Points on a hilly landscape, in no order, each with its height.
From any point a climber steps to the highest of the 2 points nearest to it. It stops when none of these is higher. Distance is the straight distance between rows; heights are no part of it.
k24: [160 96 80 102 127 125 156 135 163 107 106 131 153 123 112 68 139 146 110 134 117]  h=425
k272: [113 169 143 119 93 115 121 142 109 101 115 94 181 100 99 157 136 120 127 119 165]  h=403
k990: [146 93 113 131 157 126 159 153 158 106 137 127 119 153 149 81 158 78 115 125 110]  h=438
k399: [103 143 179 130 114 91 78 131 125 94 156 161 103 121 143 97 177 110 135 90 124]  h=724
k111: [140 109 100 111 178 144 132 104 148 159 141 141 97 138 134 131 103 128 138 163 80]  h=698
k585: [123 143 119 127 143 150 124 147 136 152 136 97 117 150 132 157 120 97 132 155 130]  h=718
k738: [110 140 154 122 122 80 107 135 119 64 158 150 143 99 109 92 177 114 129 102 116]  h=533
k689: [103 160 121 117 93 156 92 150 153 112 125 77 136 140 114 155 75 144 155 170 151]  h=606
k144: [135 149 127 115 94 140 135 131 120 112 116 108 168 111 110 132 122 123 127 125 178]  h=379
k996: [117 151 134 107 131 156 120 129 136 124 147 123 117 131 118 128 140 91 160 147 141]  h=799
k735: [144 92 110 121 165 124 146 124 137 163 121 128 115 141 140 125 113 138 113 146 85]  h=716
k281: [145 150 103 109 115 162 114 99 158 103 108 132 125 126 109 134 72 179 150 168 156]  h=47
k599: [100 151 170 134 117 133 88 111 94 140 148 137 108 123 134 163 116 142 156 126 137]  h=726
k25: [93 149 147 98 161 132 97 118 138 113 166 130 101 128 92 127 129 122 173 170 89]  h=636
k823: [150 110 121 139 121 129 106 111 131 163 114 147 110 129 154 140 90 190 118 130 129]  h=114
k402: [153 123 89 92 149 145 129 125 158 70 147 148 146 105 102 71 147 127 143 152 106]  h=424
k927: [162 99 86 111 132 144 161 124 157 131 110 135 136 123 133 86 126 131 121 134 136]  h=419
k423: [121 135 121 105 154 99 128 174 142 131 117 68 150 133 115 139 144 110 105 154 103]  h=381
k694: [127 136 113 94 154 122 127 166 156 120 131 82 135 134 118 117 145 99 122 163 106]  h=387
k787: [141 116 98 134 133 145 99 132 161 168 120 133 76 137 186 114 128 130 140 137 129]  h=372
k421: [127 137 121 98 150 130 112 121 137 137 135 118 126 131 106 138 112 142 141 165 102]  h=696
k391: [115 86 139 162 139 81 190 116 109 128 116 132 138 135 132 131 149 136 97 77 92]  h=723
k467: [122 148 103 131 137 185 135 132 145 144 143 96 117 152 115 158 102 86 152 157 145]  h=740
k661: [137 121 130 130 118 135 121 122 128 137 132 156 106 126 155 97 141 118 133 108 137]  h=765
k580: [145 122 125 104 132 130 134 98 122 126 122 150 148 110 104 115 115 155 124 134 123]  h=20
k879: [107 148 164 146 123 73 133 124 97 128 114 122 159 97 111 168 141 134 123 95 110]  h=702
k933: [146 104 118 108 156 108 125 118 128 144 114 139 133 131 117 122 117 163 113 142 77]  h=733
k149: [134 124 137 121 122 121 153 101 103 120 121 149 162 103 105 123 126 138 115 113 137]  h=14
k866: [88 166 181 149 124 121 94 124 88 135 143 123 112 128 129 185 139 119 152 119 135]  h=821
k474: [108 141 156 134 110 151 83 97 108 141 145 156 97 125 135 149 102 161 172 133 143]  h=624
k178: [149 133 119 133 113 145 93 90 140 135 111 159 102 126 142 136 79 195 142 137 145]  h=87
k58: [137 125 103 93 156 132 157 160 151 98 136 98 159 120 105 97 150 90 117 157 116]  h=394
k862: [127 111 144 133 127 107 174 82 84 121 119 166 167 99 97 131 120 142 110 97 123]  h=7
k539: [144 129 103 102 120 156 142 132 151 108 131 135 136 111 125 88 148 99 139 137 150]  h=402
k207: [115 97 163 160 162 73 153 118 102 132 127 145 126 133 137 136 143 127 105 95 76]  h=703
k500: [109 154 161 130 114 105 122 115 91 126 120 116 163 102 108 180 119 139 128 118 138]  h=751
k364: [148 86 116 138 138 107 157 139 145 86 148 142 120 146 140 66 161 93 119 107 114]  h=446
k524: [125 113 122 150 100 98 175 137 109 143 93 111 163 124 121 142 131 157 90 89 154]  h=471
k302: [160 109 90 104 133 121 127 126 157 93 128 151 138 116 115 69 146 142 125 136 98]  h=433
k253: [135 128 144 153 86 134 112 122 106 151 129 164 106 119 161 119 141 140 126 84 165]  h=221
k548: [113 143 161 175 102 107 113 145 101 147 121 143 115 135 159 143 176 118 113 76 148]  h=286
k479: [111 149 136 113 154 152 145 112 111 129 151 117 135 131 90 159 114 95 146 153 121]  h=655
k617: [141 145 112 120 120 161 101 77 148 107 109 165 102 125 116 133 72 190 168 159 150]  h=61
k466: [95 171 166 130 93 130 97 129 93 113 133 107 144 118 111 170 123 127 157 127 162]  h=738
k369: [158 99 89 121 150 155 172 121 145 155 113 127 132 134 135 115 111 117 117 145 124]  h=411
k909: [135 141 129 132 108 167 124 119 120 138 131 134 126 129 141 143 111 122 145 128 170]  h=369
k406: [130 86 113 126 130 79 147 138 134 135 104 116 139 141 120 104 141 169 93 112 80]  h=763
k14: [107 154 167 123 100 102 101 132 118 83 150 151 127 105 124 96 183 105 136 92 144]  h=607
k342: [140 116 120 142 121 126 104 156 142 170 121 118 95 144 181 118 136 135 120 123 133]  h=337
k584: [105 138 170 140 144 101 119 119 95 137 136 144 123 121 131 153 144 121 127 108 104]  h=628
k473: [147 97 88 117 165 141 141 131 168 143 127 130 97 145 162 93 133 104 129 153 97]  h=417
k454: [116 144 129 115 163 174 154 102 123 121 161 144 118 133 101 136 130 71 153 147 127]  h=638
k102: [159 130 106 105 110 143 128 102 148 114 107 152 141 110 114 100 111 168 128 131 154]  h=29
k379: [111 154 110 117 130 178 117 130 156 130 146 106 98 141 117 133 123 89 178 161 150]  h=764
k233: [120 149 148 151 114 153 112 138 108 143 134 126 119 141 148 160 137 107 136 121 156]  h=342
k237: [124 134 121 129 142 129 110 163 133 162 127 79 118 150 142 165 109 122 117 153 117]  h=697
k960: [114 138 136 132 147 104 146 165 128 125 114 91 150 133 123 146 160 91 109 128 119]  h=373
k635: [124 151 115 108 101 143 91 159 150 127 127 79 131 139 132 140 108 131 144 158 148]  h=627
k819: [151 95 110 120 136 97 133 131 136 151 94 126 139 138 119 113 117 190 98 124 85]  h=750
k544: [102 157 122 134 104 172 115 145 138 122 129 87 136 142 118 180 57 131 134 159 146]  h=629
k970: [140 120 112 90 156 127 115 114 142 118 129 141 127 126 104 110 125 150 135 158 80]  h=715
k614: [126 138 136 160 98 115 165 131 97 129 100 118 173 114 116 160 133 129 105 91 166]  h=454
k988: [133 121 121 135 108 110 102 170 138 161 111 90 124 140 157 129 130 147 106 126 133]  h=313
k729: [109 149 139 111 138 136 120 120 112 136 141 105 136 131 100 168 105 126 141 156 121]  h=673
k884: [135 123 143 162 95 142 92 129 110 161 132 148 95 130 173 149 120 154 126 104 156]  h=175
k762: [146 109 102 114 154 144 181 150 145 101 131 110 154 133 117 96 152 74 112 139 122]  h=399
k119: [137 131 115 141 115 144 89 136 147 147 113 111 112 139 158 163 62 184 118 153 131]  h=630
k481: [113 154 147 124 141 143 133 136 120 121 141 125 132 136 120 144 154 77 135 134 134]  h=835
k793: [124 149 127 129 122 159 130 126 119 134 131 97 147 134 111 177 83 123 131 149 148]  h=650
k309: [94 153 124 114 120 159 91 121 145 123 144 116 98 132 100 134 102 131 193 172 140]  h=714
k192: [151 127 110 120 83 106 139 133 139 125 94 123 162 120 107 113 110 181 94 117 163]  h=513
k893: [130 130 138 140 136 142 152 142 123 124 126 133 137 140 137 121 162 79 118 116 139]  h=870
k32: [128 101 150 168 163 137 151 113 100 151 139 169 99 145 160 139 142 106 115 104 107]  h=574
k806: [124 130 160 134 122 135 111 101 104 134 147 177 99 121 150 115 140 125 145 103 132]  h=732
k754: [145 131 88 94 131 166 134 110 162 89 140 147 129 100 118 79 144 111 158 149 140]  h=415
k114: [129 83 134 164 120 105 135 142 116 176 120 138 97 141 169 124 138 167 96 89 113]  h=518
k187: [117 143 159 154 122 115 100 145 108 149 130 129 104 137 161 148 153 119 123 107 136]  h=314
k245: [121 113 156 135 154 102 163 78 78 131 129 164 154 100 104 152 114 138 120 111 93]  h=1
k477: [125 101 130 139 124 86 156 122 112 129 115 135 144 124 124 114 143 150 101 97 102]  h=743
k777: [115 125 108 118 176 149 108 92 148 161 154 137 78 140 114 144 95 139 163 166 80]  h=679
k951: [132 113 144 158 173 148 170 113 108 132 141 168 118 152 141 135 141 73 117 121 111]  h=601
k267: [155 135 92 108 122 158 128 106 160 120 113 132 130 116 125 113 101 147 143 152 160]  h=37
k285: [149 118 91 118 143 148 125 134 162 158 120 118 101 140 160 120 120 117 135 149 125]  h=401
k656: [111 154 110 106 116 146 76 145 168 126 131 90 103 137 121 129 112 139 173 173 135]  h=667
k420: [125 143 131 113 110 102 138 148 120 104 115 100 173 104 99 125 153 122 115 120 141]  h=426
k59: [134 120 121 131 95 109 145 135 118 135 105 119 154 118 120 120 131 150 102 106 156]  h=488
k711: [145 105 109 114 119 108 139 123 137 83 142 154 143 114 114 64 153 132 118 116 111]  h=444
k532: [138 143 125 134 97 141 102 135 144 124 105 106 138 132 140 154 60 182 111 148 150]  h=588
k574: [135 121 119 139 126 126 96 155 136 165 122 95 116 142 155 167 89 158 115 149 118]  h=672
k470: [154 148 109 107 103 157 152 120 141 107 110 115 164 114 105 130 91 137 125 145 183]  h=362
k83: [136 124 132 146 110 138 144 134 114 140 120 141 129 131 146 114 150 109 116 100 151]  h=829
k549: [119 124 166 126 129 101 102 115 117 110 154 168 106 126 146 97 157 115 131 103 109]  h=866
k570: [102 120 181 151 169 79 120 114 104 121 149 158 114 130 139 148 144 108 118 99 79]  h=670
k952: [138 126 115 117 121 120 130 159 136 143 107 86 151 134 132 131 126 130 110 141 136]  h=299
k514: [118 117 146 166 87 108 134 132 101 146 121 160 113 132 154 117 165 133 106 69 149]  h=259
k260: [137 107 113 128 121 111 156 139 134 82 142 140 145 121 122 70 169 98 116 106 129]  h=457
k203: [127 97 148 165 134 114 135 131 111 161 129 157 94 142 166 123 148 131 105 87 111]  h=542
k987: [105 143 127 128 114 163 86 109 140 137 142 137 87 133 131 141 95 143 185 156 149]  h=656
k165: [103 165 168 128 113 114 100 135 101 120 132 113 137 117 122 156 153 113 143 116 147]  h=739
k490: [126 134 135 135 112 107 173 133 105 114 104 115 179 106 98 142 147 116 110 101 146]  h=440
k98: [151 146 118 122 91 126 116 130 138 120 100 111 155 122 121 130 86 179 108 137 165]  h=546
k247: [130 98 129 155 113 100 139 149 114 170 102 108 125 140 155 137 136 163 93 98 128]  h=499
k969: [145 96 106 131 147 145 189 141 134 137 111 118 147 142 132 111 140 97 104 127 126]  h=404
k438: [94 141 136 114 167 143 100 107 144 149 166 125 79 142 95 138 106 128 172 170 83]  h=660
k158: [141 107 109 130 168 138 147 153 163 136 136 127 99 155 158 103 144 76 121 144 105]  h=428
k783: [114 104 137 159 114 88 154 147 117 140 108 123 128 139 147 123 164 137 96 81 121]  h=482
k341: [123 125 134 129 137 63 124 138 122 44 166 140 158 106 99 80 173 120 126 104 106]  h=491
k320: [95 165 167 147 98 131 104 119 88 116 126 108 158 113 113 201 93 144 139 124 157]  h=832
k785: [145 131 109 121 126 175 153 119 134 132 128 140 129 127 134 119 129 94 143 132 158]  h=391
k100: [120 132 147 130 177 148 156 108 111 121 158 153 120 142 117 143 136 72 131 132 104]  h=620
k289: [148 102 125 156 114 132 104 118 123 175 124 155 89 128 175 131 110 171 119 111 134]  h=138
k775: [132 109 122 129 146 84 152 150 133 54 157 124 157 120 105 78 169 98 117 110 113]  h=469

Where does a climber stop that starts at each point below?
k245 | k260
k114 | k729
k420 | k893
k438 | k406
k58 | k260
k823 | k260
k574 | k893

For each start below, name every point that the climber comes to, in order.
k694 | k58 > k762 > k969 > k369 > k927 > k24 > k302 > k711 > k260
k247 | k114 > k203 > k32 > k951 > k100 > k454 > k479 > k729
k862 | k149 > k580 > k102 > k267 > k281 > k617 > k178 > k823 > k289 > k884 > k253 > k514 > k548 > k187 > k233 > k909 > k785 > k539 > k754 > k402 > k302 > k711 > k260
k272 | k420 > k490 > k614 > k524 > k59 > k192 > k98 > k532 > k119 > k574 > k237 > k585 > k467 > k379 > k996 > k481 > k893
